A landscape with many valleys, sampled at points; each row gives a point and its height.
A ball rolls from a point to the lowest of its 3 nearest points, and stops where none of them is lower. Distance is the straight distance between rows; heights are no part of it.
meru: [118 179 109 109 127 103 133 106 101 115 102 130]  height 10.2
Nofa: [115 129 152 151 150 151 107 162 236 130 113 115]  height 19.9
kada: [127 108 162 150 173 140 108 160 237 140 112 114]  height 6.2
pamul: [137 158  67 109 110 110 192  82  41 118 182 160]  height 6.4
nif: [131 126 134 137 113 128 152 106  74  95 146 111]  height 29.8
Kevav: [126 175  66 109 123 123 203  86  78 113 140 132]  height 6.3
lamel: [157  70 131 118  71 110 139 129  38 123 148 134]  height 8.7
fuv: [142  73 163 113 135 127 110 149 173 155  93 144]  height 23.7
veki: [134  98 142 135 101 131 151 120  74 102 154 115]  height 23.8
ref: [125 173  82 117 126 115 180  91  87 114 122 121]  height 3.5
giri: [118 103 158 136 148 137 101 153 198 137 129 134]  height 25.1
pabup: [102 183 125 138 154 126  94 135 155 122 134 125]  height 6.7
Turi: [135  84 161 128 152 132  95 153 193 155 118 152]  height 23.4
Ril: [121 101 156 123 132 133  92 156 180 134 124 150]  height 27.0
Kota: [102 139 152 145 141 147 100 152 201 130 134 119]  height 31.1
kunen: [138 106 140 135 101 126 147 115  54 101 164 123]  height 16.8
gem: [131 239  71 129 169 151 104 150 189 144  74 119]  height 28.9
Bof: [171  28 141 135 105 128 142 136  78 166 148 132]  height 14.0
zolav: [150 109 126 122  86 105 143 107  26 102 152 134]  height 24.6
naka: [140 149  97 127 118 107 181  86  36 113 171 144]  height 30.7
vegu: [125 112 138 130 103 129 147 109  93  97 126 106]  height 35.7
nubuf: [121 135 133 121 105 122 134 113 110 102  99 113]  height 32.9
sobeg: [108 196  81 111 157 118 116 116 123 143 136 151]  height 51.3
Suta: [115 101 153 111 110 124 105 135 155 125 105 138]  height 31.7
geni: [116 232  77 137 164 147 121 138 182 137 100 112]  height 26.6
tege: [103 165 133 122 126 109 100 125 126 122 119 140]  height 25.6
geku: [104 198  98 129 164 124 117 122 142 134 137 132]  height 4.6
Nerel: [113 118 151 117 124 127  91 146 168 127 125 143]  height 29.9
luf: [180  19 138 133  98 121 138 133  72 176 138 140]  height 20.5
kegat: [151  58 156 121 128 137 144 130 152 141  92 121]  height 22.9
zam: [166  39 151 143 120 150 155 131 111 152 140 117]  height 20.8
Tem: [128 158 116 128 122 114 159  98  84 105 116 114]  height 4.3
Bagid: [122 190  69  93 131 107 148 106 108 135 116 149]  height 13.9
lofe: [ 97 182 134 148 151 136  98 134 158 122 140 120]  height 7.2
guz: [148  62 154 128 112 144 154 131 131 127 117 115]  height 2.8
tadid: [ 98 170 141 147 142 140  93 140 175 121 140 117]  height 10.7
golur: [110 215 112 153 158 143  99 140 188 128  90 101]  height 24.3
Lelu: [122  99 155 108 124 130  97 146 169 136 115 144]  height 28.6
bafol: [147  77 141 128  94 129 138 127  65 111 163 122]  height 16.0
neza: [152  58 162 117 136 128 126 137 160 157  79 129]  height 23.3
gedez: [ 99 159 138 133 139 130  88 136 156 119 137 131]  height 8.9
Netaz: [109 210  70 116 158 128 127 124 134 151 149 151]  height 47.3
Gug: [139 130 122 136 112 106 157  96  38 103 165 130]  height 41.7
tepas: [139  78 169 137 166 129  96 157 200 164 116 141]  height 22.6
kib: [ 99 161 138 150 140 152  96 154 214 116 115 107]  height 29.4
tepa: [148  96 138 131  95 117 141 120  45 105 165 130]  height 12.3
bogez: [100 187 134 153 151 144  96 141 189 121 120 101]  height 18.5
Gimos: [131 155  95 128 131 115 188  85  59 105 151 127]  height 8.2
naf: [112 132 146 111 109 116  96 134 138 117 107 133]  height 37.9
noz: [116 214  65 133 168 141 132 130 148 142 145 137]  height 56.9
Fot: [133 100 144 116  99 134 139 124 120 106 105 108]  height 64.6
Mip: [151  56 149 135 110 144 153 133 116 125 139 115]  height 27.7
fik: [116 181  65 100 124 111 162  97 101 129 111 138]  height 1.5
gul: [104 204 111 156 168 141 108 137 170 130 120 107]  height 22.5
zuk: [134  91 173 144 180 142 104 162 214 160 116 128]  height 20.0
bigil: [111 126 150 119 119 126  93 142 157 127 119 142]  height 32.2
boze: [107 197 114 130 160 121 107 126 135 134 138 134]  height 5.7
sok: [107 161 125 111 123 109 115 117 112 116 105 127]  height 19.6
Mekun: [143  66 151 122 107 139 150 130 143 124 103 116]  height 19.0
tuzu: [160  44 142 134 103 142 152 134  93 135 155 129]  height 15.5
fiza: [169  36 129 119  70 115 143 135  55 153 141 139]  height 8.1
gafor: [165  38 141 127  98 127 140 135  77 148 159 134]  height 10.6

Call two points neighbours if one is among the 3 nearest of the other. Go from one point of each pair to the other, from neighbour to neighbour, staying as low as possible. Name the highest point that can't be avoided.
fik and geku | tege
fik and kada | kib
kada and guz | fuv

Where does a ball stop that starts at each point below?
sok | fik
naka | fik
fuv | guz
Fot | guz
Gimos | fik
